A landscape with many valleys, sampled at points; each row gives a point and its height.
A ball rolls from a point to whichever of its 2 nearest points has the largest drop for the distance, and stops where none of them is lower. Distance is the straight distance between rows; heights are no part of it.
Pegu: 122 129 130 91 112 151 103 103 145 177 137 139 149 130 142 100 100 110
 155 114 147 143 161 108 128 119 99 131 157 169 150 122 177 168 123 113
 137 110 119 143 140 133 143 133 140 112 93 139 121 119 141 124 126 124
 105 130 107 121 138 151 118 113  (h 61.4)
babam: 146 146 121 122 115 98 119 83 131 158 135 123 128 119 126 98 131 91 129
 123 119 139 151 155 174 146 105 116 152 139 110 129 133 131 135 150 124
 119 156 139 155 140 178 136 153 116 116 117 137 115 143 108 116 125 97
 137 157 126 138 108 150 153  (h 35.4)
midul: 120 140 153 108 142 135 137 103 132 127 140 99 114 127 145 129 142 129
 123 141 162 133 106 111 140 151 105 112 123 120 126 112 139 87 129 128
 124 123 120 119 111 117 145 129 115 155 141 145 145 106 122 160 122 147
 111 116 150 135 118 127 129 114  (h 54.7)
zaf: 117 121 145 124 108 119 98 121 146 119 134 107 142 145 154 143 94 149
 132 141 148 136 142 104 136 110 162 133 105 123 113 158 90 164 117 125
 117 132 87 145 108 141 120 139 109 131 120 125 119 142 148 117 138 114
 136 147 126 126 155 144 135 112  (h 29.7)
ture: 135 148 110 151 133 124 119 150 128 121 119 118 134 132 103 115 147 125
 115 117 108 98 100 111 114 108 126 120 112 153 148 129 124 111 108 157
 122 162 118 111 114 152 121 127 166 112 164 126 128 123 101 135 150 134
 130 116 110 111 92 120 146 111  (h 45.8)
nulo: 110 129 143 102 110 152 97 129 101 115 133 158 120 140 104 135 124 111
 126 129 83 144 140 119 135 126 151 105 121 90 166 145 148 140 141 104
 125 133 132 132 129 150 103 126 125 91 121 126 134 104 181 114 111 89
 114 99 90 123 124 119 109 118  (h 53.2)
geror: 128 137 120 131 130 94 140 115 172 142 118 105 136 122 138 115 121 97
 144 119 115 119 142 147 164 120 148 136 128 126 86 109 110 134 142 144
 127 112 104 136 156 111 152 129 143 134 121 134 98 137 109 116 138 142
 120 133 133 115 156 111 162 124  (h 40.0)
fos: 134 103 144 145 115 135 134 129 125 115 145 155 120 133 140 146 141 117
 118 99 121 122 101 125 171 109 96 116 157 108 111 128 139 136 130 179
 130 109 144 132 105 139 114 138 123 133 114 123 126 84 147 94 138 106
 123 112 131 111 115 133 158 133  (h 9.6)
vul: 144 136 112 126 113 144 112 152 137 114 113 126 121 140 93 127 146 116
 135 125 89 104 112 102 112 115 146 137 107 154 142 115 116 118 111 122
 92 118 144 103 102 156 134 114 165 88 145 121 169 138 121 125 148 117
 130 117 131 107 127 111 145 120  (h 50.1)
sif: 120 133 97 136 137 102 113 127 131 137 122 121 129 127 138 132 110 129
 118 129 141 132 150 132 99 98 150 139 134 154 129 143 111 147 125 138
 131 149 114 125 142 142 138 145 134 105 128 127 121 126 120 134 138 131
 140 150 128 145 138 127 137 103  (h 25.5)
ratu: 132 113 152 123 160 143 155 130 158 95 152 116 107 133 124 148 142 136
 129 130 153 127 117 108 103 160 134 141 112 114 109 123 139 79 141 108
 134 137 128 117 125 120 138 125 118 161 133 148 132 133 108 160 110 152
 135 105 142 140 122 122 124 128  (h 50.8)
Tuf: 101 124 135 108 115 166 125 122 129 115 143 119 143 129 161 122 102 148
 134 135 105 159 142 134 141 145 121 130 118 103 123 161 107 146 117 94
 123 128 98 171 135 135 97 144 116 157 123 130 127 113 136 95 122 117
 124 138 96 118 122 142 86 133  (h 59.4)
luga: 117 138 128 73 100 142 89 99 124 141 138 125 154 131 170 121 105 137 155
 129 150 143 152 119 125 147 94 120 153 179 156 131 155 150 131 83 132
 126 99 149 128 119 130 123 121 140 100 147 132 129 170 145 131 112 94
 127 119 120 140 136 96 113  (h 63.9)
dut: 118 138 148 135 135 125 106 111 160 107 120 85 128 150 117 144 114 129
 134 131 111 120 155 92 93 84 170 111 114 93 129 122 106 114 132 95 122
 137 116 136 114 127 125 148 126 144 132 144 131 146 128 132 104 147 131
 101 134 158 111 130 123 120  (h 41.8)
mibi: 154 119 135 133 137 128 123 89 157 130 144 122 123 121 143 133 125 85
 122 113 99 125 156 148 140 140 126 99 147 126 124 120 135 108 130 154
 101 107 167 138 149 141 176 128 175 117 128 111 149 110 120 111 106 132
 96 110 133 125 136 107 159 146  (h 40.1)
nivum: 141 128 114 162 131 111 150 156 124 155 84 140 132 109 120 123 149 93
 125 113 67 101 94 152 153 112 121 120 140 142 118 113 103 124 135 160
 129 119 148 123 127 118 121 137 164 128 140 122 125 118 122 119 125 119
 126 119 118 121 98 127 145 124  (h 28.4)
semuv: 111 132 127 104 113 150 117 142 101 126 148 130 141 142 154 98 94 145
 150 139 137 150 147 129 118 148 126 131 134 110 137 155 128 121 128 97
 135 120 110 159 145 113 101 126 96 160 88 134 141 123 135 131 110 121
 133 151 140 124 129 142 89 138  (h 62.1)
zazi: 128 99 140 155 130 129 149 113 133 122 154 151 124 120 141 122 151 118
 120 115 88 140 130 141 172 104 91 115 139 96 93 118 134 107 131 167 151
 117 158 168 115 139 121 152 128 155 136 125 125 93 134 88 121 116 90
 114 146 138 114 139 136 157  (h 21.0)
poket: 104 134 121 115 103 135 117 173 119 111 100 106 150 123 123 116 106 117
 146 145 130 108 102 96 103 130 164 129 139 107 156 121 123 120 132 109
 143 127 101 155 132 126 103 131 127 159 123 120 123 155 122 138 101 127
 141 134 121 109 133 147 109 108  (h 17.1)
Zag: 145 124 100 137 117 110 130 146 135 168 100 150 132 138 124 90 127 140
 138 147 154 135 134 151 148 140 154 160 99 160 114 129 130 128 140 116
 162 135 134 145 115 110 125 124 124 108 145 114 92 165 135 124 160 128
 149 169 141 116 176 132 122 151  (h 46.3)
vin: 124 132 102 109 121 114 147 153 93 125 123 125 110 117 119 153 148 139
 129 125 180 130 96 123 113 135 104 144 145 146 148 97 139 126 133 138
 143 137 127 97 123 131 139 114 97 136 126 127 131 139 122 171 127 136
 127 128 145 150 108 124 139 114  (h 43.6)
bipul: 129 138 115 148 143 109 132 134 104 163 111 134 141 131 135 132 123 108
 107 105 64 121 120 160 110 109 132 121 136 146 139 138 91 126 145 152
 111 139 141 119 146 116 109 132 164 124 139 125 144 106 105 127 123 133
 126 136 112 140 90 115 135 134  (h 23.0)
Vom: 122 128 123 134 136 141 125 141 135 137 126 132 133 137 145 99 113 134
 140 138 150 138 122 132 163 123 105 136 115 138 120 150 144 105 119 127
 141 100 124 155 136 101 95 134 115 143 123 147 123 104 137 112 158 120
 124 148 126 94 132 155 112 125  (h 30.4)
pabu: 98 146 103 124 143 112 104 98 134 133 132 83 156 136 146 130 106 142 139
 131 125 128 145 168 109 153 151 118 122 129 118 109 115 133 106 115 99
 103 125 135 170 108 131 127 149 117 121 124 139 137 114 142 123 155 103
 132 98 123 126 110 130 128  (h 50.9)
nilin: 129 122 128 120 126 114 117 134 139 146 102 140 145 113 142 136 112 112
 129 127 130 132 132 115 141 91 136 128 153 137 143 138 123 164 125 157
 132 121 103 131 126 123 132 132 126 111 96 131 120 125 133 126 136 107
 133 140 109 117 141 134 148 98  (h 17.5)
Nid: 137 145 118 150 123 130 167 129 124 135 131 132 146 145 92 123 144 155
 109 122 100 100 131 142 123 140 139 158 91 149 94 127 108 130 129 115
 110 125 142 88 125 123 125 112 155 113 157 123 137 169 111 123 156 139
 162 141 147 126 135 99 116 153  (h 56.3)
vuk: 147 90 132 147 156 133 148 112 153 131 142 142 104 117 146 150 156 125
 114 107 102 137 147 142 107 124 134 112 123 119 146 144 125 98 144 149
 129 159 154 129 133 132 149 142 149 120 147 129 123 126 113 130 96 144
 102 117 112 168 116 124 133 139  (h 48.5)
Biga: 108 128 145 132 135 128 144 134 163 122 128 116 115 142 127 106 139 135
 125 152 152 144 141 105 138 136 156 150 98 132 103 136 133 103 135 97
 162 120 105 139 101 121 141 145 109 134 128 148 117 132 119 128 138 132
 134 143 162 142 159 129 110 127  (h 38.9)
Dav: 130 96 159 113 136 139 142 155 127 122 116 119 128 139 134 156 135 152
 143 139 156 122 115 128 135 143 109 143 114 112 118 114 123 142 144 108
 132 109 131 102 129 123 109 115 95 128 114 144 113 152 147 138 82 120
 129 151 123 138 127 149 134 110  (h 7.3)
setov: 132 123 143 131 140 140 144 121 154 92 145 129 103 132 108 128 148 142
 122 149 126 137 142 83 115 140 160 137 88 107 112 140 135 101 151 96
 146 162 112 122 114 148 135 139 126 144 138 137 122 138 130 146 130 122
 156 107 161 139 161 120 97 120  (h 45.1)
mugul: 128 103 116 143 133 108 161 146 136 102 138 142 136 116 144 143 133 134
 135 122 160 137 122 161 166 128 117 138 132 125 104 130 113 152 141 163
 137 133 113 123 147 126 134 117 104 120 113 155 107 136 119 114 127 122
 131 153 112 131 135 123 161 123  (h 31.5)
vaz: 131 147 153 120 113 136 139 162 130 120 93 138 140 124 94 128 124 113
 124 144 112 89 99 100 127 118 148 126 128 103 140 117 119 111 142 115
 136 120 122 109 122 105 98 114 133 145 144 130 117 136 137 124 117 122
 164 124 141 111 135 135 119 116  (h 25.8)
luk: 139 119 103 133 151 121 146 166 116 112 109 120 112 151 117 149 137 155
 107 96 107 80 116 146 86 119 101 143 131 125 123 136 87 104 126 122 122
 119 146 101 131 101 90 108 141 160 146 141 104 142 119 158 129 155 146
 132 103 133 87 128 120 124  (h 37.7)
Mor: 112 149 95 134 121 92 71 100 99 147 136 108 147 132 143 124 89 154 119
 138 175 138 142 132 105 130 159 169 107 147 114 125 106 156 97 102 125
 145 113 130 90 154 137 140 127 108 145 104 132 161 132 143 170 130 132
 150 134 114 154 123 119 135  (h 28.5)
Kazi: 133 84 134 160 152 145 167 146 167 125 134 171 108 103 162 144 150 114
 128 121 108 153 128 96 144 98 114 131 144 106 114 149 132 117 122 139
 141 115 138 147 111 136 134 155 117 150 125 137 127 113 125 124 136 117
 127 116 129 127 145 152 124 135  (h 59.0)
Lam: 111 122 135 134 122 136 153 125 126 160 121 143 133 116 144 143 133 97
 109 107 41 135 134 125 112 92 139 126 140 120 133 124 99 125 154 139
 126 125 125 145 122 99 107 150 142 164 137 109 140 113 110 137 132 135
 132 111 114 152 108 134 104 137  (h 16.1)
Suzug: 132 101 96 170 127 133 151 167 120 105 129 144 111 141 121 113 163 126
 109 114 95 127 101 124 129 122 108 92 146 129 142 114 152 78 130 173
 155 126 162 158 122 136 128 138 132 130 127 124 116 113 126 127 138 129
 94 105 142 140 113 133 138 118  (h 60.1)
lipot: 111 167 138 90 111 123 100 77 119 118 151 101 114 129 135 140 114 137
 123 148 195 141 125 122 135 151 96 114 153 138 146 103 146 134 118 110
 126 143 110 120 111 142 152 122 101 154 143 144 136 104 133 146 112 128
 98 105 149 144 112 121 121 127  (h 58.0)
Lamil: 145 139 111 120 134 112 113 93 125 145 128 112 116 114 116 130 129 120
 123 147 132 134 162 161 136 165 125 121 138 153 116 100 126 144 122 129
 92 118 174 106 149 133 175 122 140 87 126 120 156 134 126 122 137 136
 112 136 138 141 144 81 157 152  (h 39.5)
Tedun: 146 123 97 164 129 143 156 161 115 119 155 148 105 158 123 110 157 153
 94 110 98 127 119 125 106 139 82 118 130 151 137 136 152 78 123 184 131
 156 152 127 123 156 144 127 159 126 158 114 117 116 117 132 146 149 114
 112 134 155 119 141 121 146  (h 55.8)
tob: 125 125 157 119 138 127 136 122 117 121 139 126 121 136 142 156 122 146
 134 109 148 121 134 159 120 136 118 125 139 105 128 145 111 143 134 120
 123 112 145 107 157 95 110 103 103 143 113 145 124 115 126 121 90 134
 130 151 120 140 113 119 137 139  (h 16.6)
pizof: 137 95 129 116 126 128 128 102 129 133 137 117 124 135 124 147 163 141
 109 136 133 125 142 111 114 118 124 150 117 144 102 111 151 112 135 115
 121 87 137 93 103 155 125 137 129 108 122 129 147 142 148 153 154 119
 135 140 139 140 129 129 131 142  (h 38.7)
gupo: 118 129 123 107 118 130 116 152 95 102 106 122 105 125 107 154 160 124
 115 131 89 121 113 134 91 129 136 117 118 101 152 123 110 120 144 103
 112 139 133 119 118 146 103 116 128 128 131 129 135 138 150 147 109 124
 121 108 120 145 82 119 107 112  (h 45.3)
Zeg: 124 166 130 103 114 136 105 136 101 105 151 138 134 113 103 109 96 127
 119 125 154 131 110 110 135 108 142 129 142 126 157 130 152 137 99 142
 157 159 125 136 134 126 118 119 106 141 147 118 117 91 110 113 124 122
 155 122 133 124 113 122 131 120  (h 71.6)
dazi: 110 131 113 119 130 108 118 144 152 110 142 105 128 122 145 128 116 145
 142 132 177 141 149 121 110 117 158 155 122 144 125 130 137 120 112 104
 144 122 119 126 141 127 152 134 109 116 124 141 121 136 108 130 124 144
 130 151 146 141 157 130 141 118  (h 32.5)
gudok: 121 103 134 98 100 145 127 130 120 121 142 145 117 116 130 147 147 121
 131 126 124 137 139 99 101 126 142 130 115 109 130 123 158 115 141 116
 118 95 122 105 121 136 100 132 125 136 114 113 150 136 149 149 154 111
 162 120 134 117 140 132 121 150  (h 32.7)
nare: 137 127 134 160 142 129 151 89 124 146 137 158 129 110 141 110 131 129
 111 138 129 147 128 159 174 157 114 118 103 120 109 158 124 128 120 135
 117 128 138 142 134 115 149 138 142 110 143 119 132 130 133 109 155 132
 138 131 135 111 149 124 113 152  (h 50.4)
veru: 123 124 129 100 93 145 104 148 113 101 124 122 143 128 133 134 120 120
 144 124 122 119 135 112 86 130 161 138 115 95 136 132 136 118 124 86
 114 112 102 131 126 134 89 121 126 139 123 100 139 158 141 136 134 124
 165 115 110 100 133 150 106 130  (h 26.0)
zili: 126 120 137 154 136 96 135 102 149 145 138 132 122 127 122 100 146 108
 128 116 120 132 143 131 171 103 121 120 142 126 91 122 134 115 133 167
 152 115 139 148 113 146 159 157 148 121 120 136 127 114 132 101 124 128
 100 126 160 135 126 129 162 143  (h 29.3)
nipuz: 104 120 134 124 100 144 156 138 144 147 115 124 136 129 142 145 126 115
 133 139 71 139 132 123 134 111 137 126 119 108 107 119 111 139 147 107
 134 96 125 150 144 91 96 141 109 158 109 129 123 128 126 112 114 126
 137 125 122 137 132 145 110 141  (h 22.6)
ziz: 138 136 148 141 131 141 144 81 153 138 128 137 138 101 148 125 137 106
 117 127 100 136 126 134 179 151 123 121 110 115 111 143 121 114 137 128
 120 148 121 142 132 136 155 149 162 125 165 110 118 127 123 96 111 126
 118 97 112 122 134 124 138 148  (h 46.8)
piz: 113 113 127 167 122 125 152 157 132 118 132 148 118 136 124 104 155 134
 145 126 125 134 110 104 136 109 111 103 161 130 155 126 170 102 136 168
 174 138 132 170 139 125 130 135 94 145 106 136 124 99 103 124 134 129
 109 116 138 134 122 141 154 129  (h 63.5)
Gok: 150 117 160 123 140 135 121 107 141 103 142 143 95 137 116 160 142 131
 122 101 123 110 136 102 85 87 157 137 116 92 131 157 119 121 128 112
 124 138 121 100 102 139 117 130 134 163 142 125 142 127 120 165 135 132
 164 111 133 135 117 126 111 144  (h 50.5)
Tade: 108 126 117 124 132 121 151 136 79 104 130 118 122 118 140 139 148 161
 125 137 173 146 91 138 121 159 100 121 136 128 139 114 117 136 134 136
 129 175 96 122 107 146 152 113 93 147 125 133 126 166 125 176 129 145
 108 111 125 154 103 120 117 109  (h 47.3)
Kena: 146 118 103 165 124 144 130 145 121 105 149 146 110 126 122 130 157 122
 108 97 81 121 101 124 104 127 117 106 117 140 161 151 127 101 111 166
 99 158 147 138 126 153 122 123 160 102 165 103 127 109 102 117 146 140
 118 102 99 126 99 128 136 132  (h 50.7)
Suril: 124 121 134 133 140 127 155 143 117 140 114 152 146 110 150 136 123 112
 126 118 94 140 124 121 134 94 128 124 149 122 153 150 102 141 145 162
 143 152 96 148 111 116 111 135 119 153 123 130 126 114 107 138 133 111
 124 126 119 140 127 139 118 113  (h 23.4)
fotaf: 134 110 129 162 159 120 148 120 149 152 114 129 119 138 110 118 157 120
 114 130 124 125 123 110 137 111 121 137 119 151 95 112 146 110 136 142
 136 100 153 118 89 131 147 151 135 108 128 139 129 126 144 140 141 125
 112 135 160 138 127 138 127 119  (h 36.6)
Lebon: 142 130 122 182 144 128 169 139 103 133 141 170 129 112 99 122 148 152
 111 125 111 120 114 154 138 152 119 125 99 133 107 147 118 129 114 145
 115 157 154 112 137 121 140 124 146 103 153 113 123 165 115 118 154 139
 151 137 138 120 134 117 110 158  (h 53.7)
Sukov: 124 133 139 124 125 132 136 93 171 136 123 104 142 111 165 118 124 122
 119 134 92 136 143 121 176 127 154 122 105 123 103 128 94 121 137 122
 125 143 98 150 121 112 140 141 132 149 156 124 112 128 123 102 147 131
 117 117 119 126 156 110 133 124  (h 43.4)
suton: 106 140 138 127 116 105 76 97 118 128 119 86 148 148 137 137 92 147 130
 156 177 135 133 130 119 134 152 159 118 114 120 139 98 163 109 101 110
 135 96 152 89 162 147 147 125 123 155 122 137 156 139 140 110 125 113
 150 133 128 146 157 109 124  (h 21.5)
foso: 135 130 100 127 116 129 152 169 107 138 108 133 137 125 95 127 154 150
 117 132 141 115 115 142 106 146 116 136 130 157 134 107 146 124 128 125
 139 135 142 93 138 126 133 117 132 109 137 127 113 159 133 133 120 136
 138 139 126 143 121 124 121 120  (h 39.4)
reniv: 158 112 109 115 119 155 90 91 128 154 125 123 122 137 150 118 96 96 139
 132 102 140 165 148 133 149 110 115 118 152 128 139 130 152 135 126 92
 108 139 134 156 131 133 128 144 104 107 119 133 127 165 123 161 121 128
 146 109 93 147 120 125 120  (h 56.4)
navim: 137 97 145 146 156 134 160 153 150 130 122 157 92 124 138 126 136 123
 153 143 135 147 122 87 131 124 119 124 136 120 121 136 138 110 137 121
 154 113 130 133 98 122 129 158 89 157 100 155 151 119 137 149 138 116
 133 121 168 138 145 154 111 129  (h 62.2)
mariv: 145 110 125 134 111 120 121 114 162 170 129 118 139 151 148 101 112 123
 129 142 135 145 153 144 149 147 159 141 85 144 102 147 124 118 135 107
 126 106 124 161 131 106 128 131 126 107 124 122 100 150 139 120 164 140
 149 161 140 116 195 133 113 153  (h 49.2)
fip: 103 117 130 89 97 160 107 105 107 110 151 142 141 125 135 144 124 134
 120 128 88 153 149 156 123 137 141 121 128 100 133 151 137 159 121 111
 112 116 105 143 137 140 98 121 124 112 123 114 130 114 152 113 135 101
 122 120 79 127 129 134 101 135  (h 56.5)
Nek: 111 128 126 111 124 121 135 106 131 137 112 73 155 133 134 140 149 153
 122 149 137 126 105 142 128 162 134 150 99 139 97 85 118 137 132 104
 112 102 110 108 110 130 136 124 124 116 136 129 127 169 134 149 140 144
 115 142 118 141 121 112 125 114  (h 45.4)
fol: 120 117 155 121 103 134 147 144 152 155 115 132 139 139 158 138 128 137
 156 136 127 125 136 137 160 131 109 138 121 124 108 118 120 153 147 114
 138 90 108 126 144 114 109 134 101 133 99 155 113 149 143 110 105 111
 125 145 128 128 141 142 150 137  (h 16.5)
zozut: 124 148 144 121 148 130 98 105 101 113 133 110 123 135 117 153 115 148
 130 117 161 111 126 178 116 143 135 118 139 107 128 137 105 167 108 127
 102 138 135 116 138 121 113 104 129 112 130 117 121 125 123 107 98 140
 123 132 103 126 98 117 130 132  (h 7.4)
zaral: 143 130 107 108 129 128 138 147 98 107 105 97 101 144 117 157 146 143
 106 110 93 104 124 140 79 135 109 143 115 120 116 120 91 106 137 99 99
 141 136 107 114 125 118 102 138 162 132 129 134 173 138 165 132 152 142
 110 122 152 78 107 114 120  (h 41.5)
Laba: 138 113 133 142 136 124 153 164 150 106 111 118 127 143 112 156 130 149
 123 115 127 76 117 120 91 102 142 145 127 117 117 135 112 122 137 116
 134 111 129 108 127 112 99 117 137 153 132 141 104 152 126 137 113 146
 172 133 132 132 121 141 125 124  (h 32.6)
rutem: 146 125 104 151 136 131 158 179 125 141 92 135 124 139 91 110 151 132
 109 128 87 87 104 142 128 128 93 127 130 165 111 109 123 102 125 147
 132 119 151 108 119 120 118 134 152 117 133 144 106 137 145 138 124 126
 132 134 119 140 112 143 117 107  (h 34.1)
Tuped: 143 153 126 104 122 141 91 119 136 99 142 108 119 126 114 134 108 115
 136 117 152 123 145 134 112 130 132 117 135 124 146 132 163 124 102 102
 99 118 141 101 143 132 129 112 148 101 131 112 141 105 150 121 123 128
 122 110 111 106 120 125 133 134  (h 56.1)
zutut: 127 134 109 113 122 139 119 88 149 166 152 133 148 123 147 87 99 110 137
 128 138 152 165 145 143 152 108 125 133 155 127 134 167 148 129 118 116
 111 124 155 160 118 151 112 146 119 111 122 121 129 139 116 154 137 115
 149 108 100 166 133 109 130  (h 58.9)
seb: 122 134 135 162 147 123 138 155 144 115 136 135 124 136 108 97 130 136
 128 139 159 113 114 120 136 111 120 139 121 141 108 135 151 93 116 143
 156 120 134 133 130 115 104 135 115 126 131 147 114 103 114 123 132 135
 154 148 145 111 116 158 120 122  (h 37.9)
tok: 139 130 180 129 138 126 164 141 90 129 107 154 122 124 108 151 148 127
 117 133 135 123 85 133 141 141 96 123 138 100 144 118 119 146 164 147
 142 154 124 112 107 123 121 110 98 150 128 131 125 121 135 141 98 108
 126 121 144 146 109 131 129 116  (h 67.1)
tedus: 158 91 144 155 144 132 131 137 147 111 152 166 108 127 124 151 147 123
 125 100 121 120 131 99 111 80 144 125 135 102 137 150 140 127 129 144
 136 126 152 102 119 135 135 146 144 134 133 120 135 115 135 136 133 113
 147 118 139 133 144 132 119 140  (h 54.8)
Defe: 123 138 146 124 138 132 127 138 109 97 163 145 143 107 150 131 115 136
 138 107 158 145 117 135 132 126 128 115 158 121 156 153 137 141 110 160
 132 158 100 145 149 119 125 104 108 135 117 115 117 99 86 121 129 133
 135 122 102 126 134 130 139 127  (h 73.6)
Kod: 87 156 91 112 124 107 120 118 108 111 127 93 148 121 138 140 136 155 128
 142 145 128 131 156 101 138 148 132 138 140 123 96 130 134 126 116 122
 123 103 110 129 130 127 123 128 116 128 130 141 144 112 147 125 140 111
 127 120 143 110 110 128 138  (h 48.2)
tila: 130 127 182 115 144 134 111 114 132 110 123 133 101 151 86 161 121 124
 133 128 125 101 135 83 94 101 155 127 118 70 142 132 106 137 144 93 124
 159 128 120 106 141 111 117 123 163 139 136 138 146 134 140 88 131 150
 103 143 141 111 127 114 128  (h 46.4)
vezu: 110 147 149 110 130 133 125 152 138 146 131 124 122 136 107 125 122 116
 158 131 150 124 129 109 116 112 129 126 155 118 150 112 159 130 112 108
 165 113 142 130 153 111 121 133 87 143 105 150 131 106 109 115 69 138
 121 134 139 147 107 139 138 127  (h 67.4)
zipa: 145 125 133 113 107 136 105 159 93 127 119 160 118 129 95 145 129 121
 116 129 99 128 116 139 117 113 160 119 119 113 165 151 125 142 133 118
 128 145 150 105 133 135 118 120 130 80 130 119 142 124 155 134 116 103
 136 131 122 135 120 122 123 123  (h 49.5)
mefi: 118 154 136 108 119 133 98 142 121 122 119 132 119 123 92 100 110 114
 141 151 159 138 113 74 133 111 122 109 155 104 164 109 162 141 118 122
 157 143 130 146 124 131 118 124 97 150 118 142 124 106 134 101 114 117
 132 115 147 128 117 130 132 106  (h 69.6)
zude: 141 107 110 131 119 124 133 157 109 148 110 144 143 121 125 118 126 158
 138 142 174 129 117 142 119 146 123 162 114 164 114 105 135 141 134 119
 161 125 141 106 133 118 131 122 111 103 136 123 91 184 132 136 129 132
 152 167 134 131 159 144 138 123  (h 43.2)
Nese: 114 128 153 123 140 134 109 119 160 91 131 104 116 127 145 133 101 136
 131 132 140 128 147 88 136 98 142 121 120 101 128 129 104 119 122 119
 123 139 99 129 110 138 125 138 113 150 137 151 125 117 140 122 125 123
 126 120 132 129 129 125 140 98  (h 36.4)
puge: 140 125 132 136 158 117 140 117 153 156 133 133 125 118 135 137 127 88
 129 101 114 124 153 145 123 106 138 116 151 127 134 135 138 109 134 148
 133 129 154 134 163 108 151 130 157 123 129 122 137 113 100 130 90 144
 117 125 127 147 129 125 152 140  (h 44.3)
Redin: 138 165 104 100 136 112 76 107 123 124 124 94 141 126 114 138 82 120 139
 122 133 112 158 163 88 134 135 132 153 146 131 109 133 159 101 111 91
 105 146 115 157 115 126 109 152 107 122 97 151 119 117 133 127 145 124
 117 103 105 113 114 143 135  (h 53.3)
Mafi: 105 158 96 118 125 116 87 119 89 138 122 110 164 129 114 102 105 152 136
 144 143 121 119 142 130 142 154 146 106 144 128 111 118 165 106 128 121
 136 112 121 115 152 108 123 139 100 153 106 136 147 123 115 160 119 130
 157 118 90 125 114 131 125  (h 33.3)
Gusa: 134 130 139 141 111 139 136 100 107 143 141 137 132 131 154 117 125 129
 117 112 136 162 111 146 150 135 108 103 155 127 164 153 151 129 115 164
 119 136 124 165 144 117 142 122 118 126 114 99 137 82 115 124 138 131
 101 107 102 120 120 143 139 129  (h 75.6)
feniv: 140 152 99 157 129 113 128 140 121 143 128 132 137 119 108 88 138 116
 125 127 95 115 104 124 139 144 130 119 117 170 133 124 122 115 112 166
 110 151 141 132 135 133 138 107 168 100 155 101 152 117 80 115 162 136
 138 124 126 95 125 103 146 135  (h 41.4)
Dopi: 130 131 138 109 125 144 124 131 117 139 139 138 106 131 121 116 122 123
 134 137 145 152 130 118 109 126 131 123 131 113 150 139 153 100 136 99
 147 128 150 128 150 118 122 141 108 136 110 135 145 95 138 127 105 123
 138 127 156 146 124 137 95 142  (h 65.0)
Nakon: 146 133 160 127 149 128 172 152 134 136 113 147 105 117 129 148 135 127
 141 160 162 137 107 107 143 133 113 143 144 117 143 122 131 125 150 114
 158 145 124 117 112 128 147 123 95 152 111 136 134 134 120 147 100 117
 135 117 167 137 155 142 126 122  (h 64.9)
Pofum: 130 133 130 114 115 128 133 142 116 132 107 150 149 110 142 149 123 144
 143 137 175 146 110 144 150 144 127 139 150 132 153 133 133 175 127 142
 146 140 106 131 134 129 139 118 92 109 98 139 117 140 125 117 111 102
 121 139 114 134 153 126 154 125  (h 25.0)
gapi: 131 123 112 141 159 101 136 105 127 128 131 93 136 136 124 129 139 143
 111 138 133 122 149 153 118 167 125 139 108 163 87 90 100 148 129 129
 94 120 145 96 126 136 167 119 144 99 132 137 135 152 118 140 150 155
 111 143 115 145 121 87 148 123  (h 42.5)
bena: 126 122 137 137 118 129 125 138 129 134 122 155 130 127 119 91 124 109
 141 116 117 119 127 108 180 104 92 107 151 129 130 126 155 128 125 155
 146 102 136 141 112 105 108 136 122 137 100 148 121 89 160 89 142 99
 122 122 127 97 129 152 133 122  (h 21.2)
pifis: 159 125 125 114 120 147 87 103 136 126 126 119 113 130 117 130 115 113
 135 126 128 124 144 131 120 132 118 128 110 151 124 120 131 138 115 127
 84 104 146 93 128 151 128 117 149 87 124 117 158 121 145 126 155 113
 141 131 130 93 128 119 152 130  (h 53.5)
lifi: 122 165 92 144 129 110 104 131 88 141 124 122 165 110 107 101 105 132
 126 140 144 114 98 135 126 146 140 125 139 153 146 112 125 159 86 159
 116 146 140 133 147 128 120 111 144 100 144 88 128 122 87 112 150 143
 150 133 107 95 110 113 140 132  (h 37.3)
Zivak: 113 142 141 94 112 136 110 100 121 104 143 118 123 132 147 125 113 137
 133 143 163 136 132 107 141 164 93 104 147 138 156 141 142 130 142 95
 123 148 99 142 125 137 127 122 110 163 103 161 139 106 159 130 117 105
 93 111 145 123 133 112 100 115  (h 61.5)
zefe: 133 130 109 147 147 94 141 119 140 123 122 127 128 102 127 120 122 98
 151 133 167 133 139 161 155 153 132 135 129 133 98 120 119 153 131 153
 129 138 128 131 163 136 174 119 126 115 127 125 102 152 108 116 124 145
 139 141 135 120 157 115 162 136  (h 36.5)

For each start below, name the point where the ball stops.
mefi => poket
zipa => poket
Zivak => nilin
Lebon => nilin
Nakon => suton
Redin => fos
vuk => fos
Tedun => suton
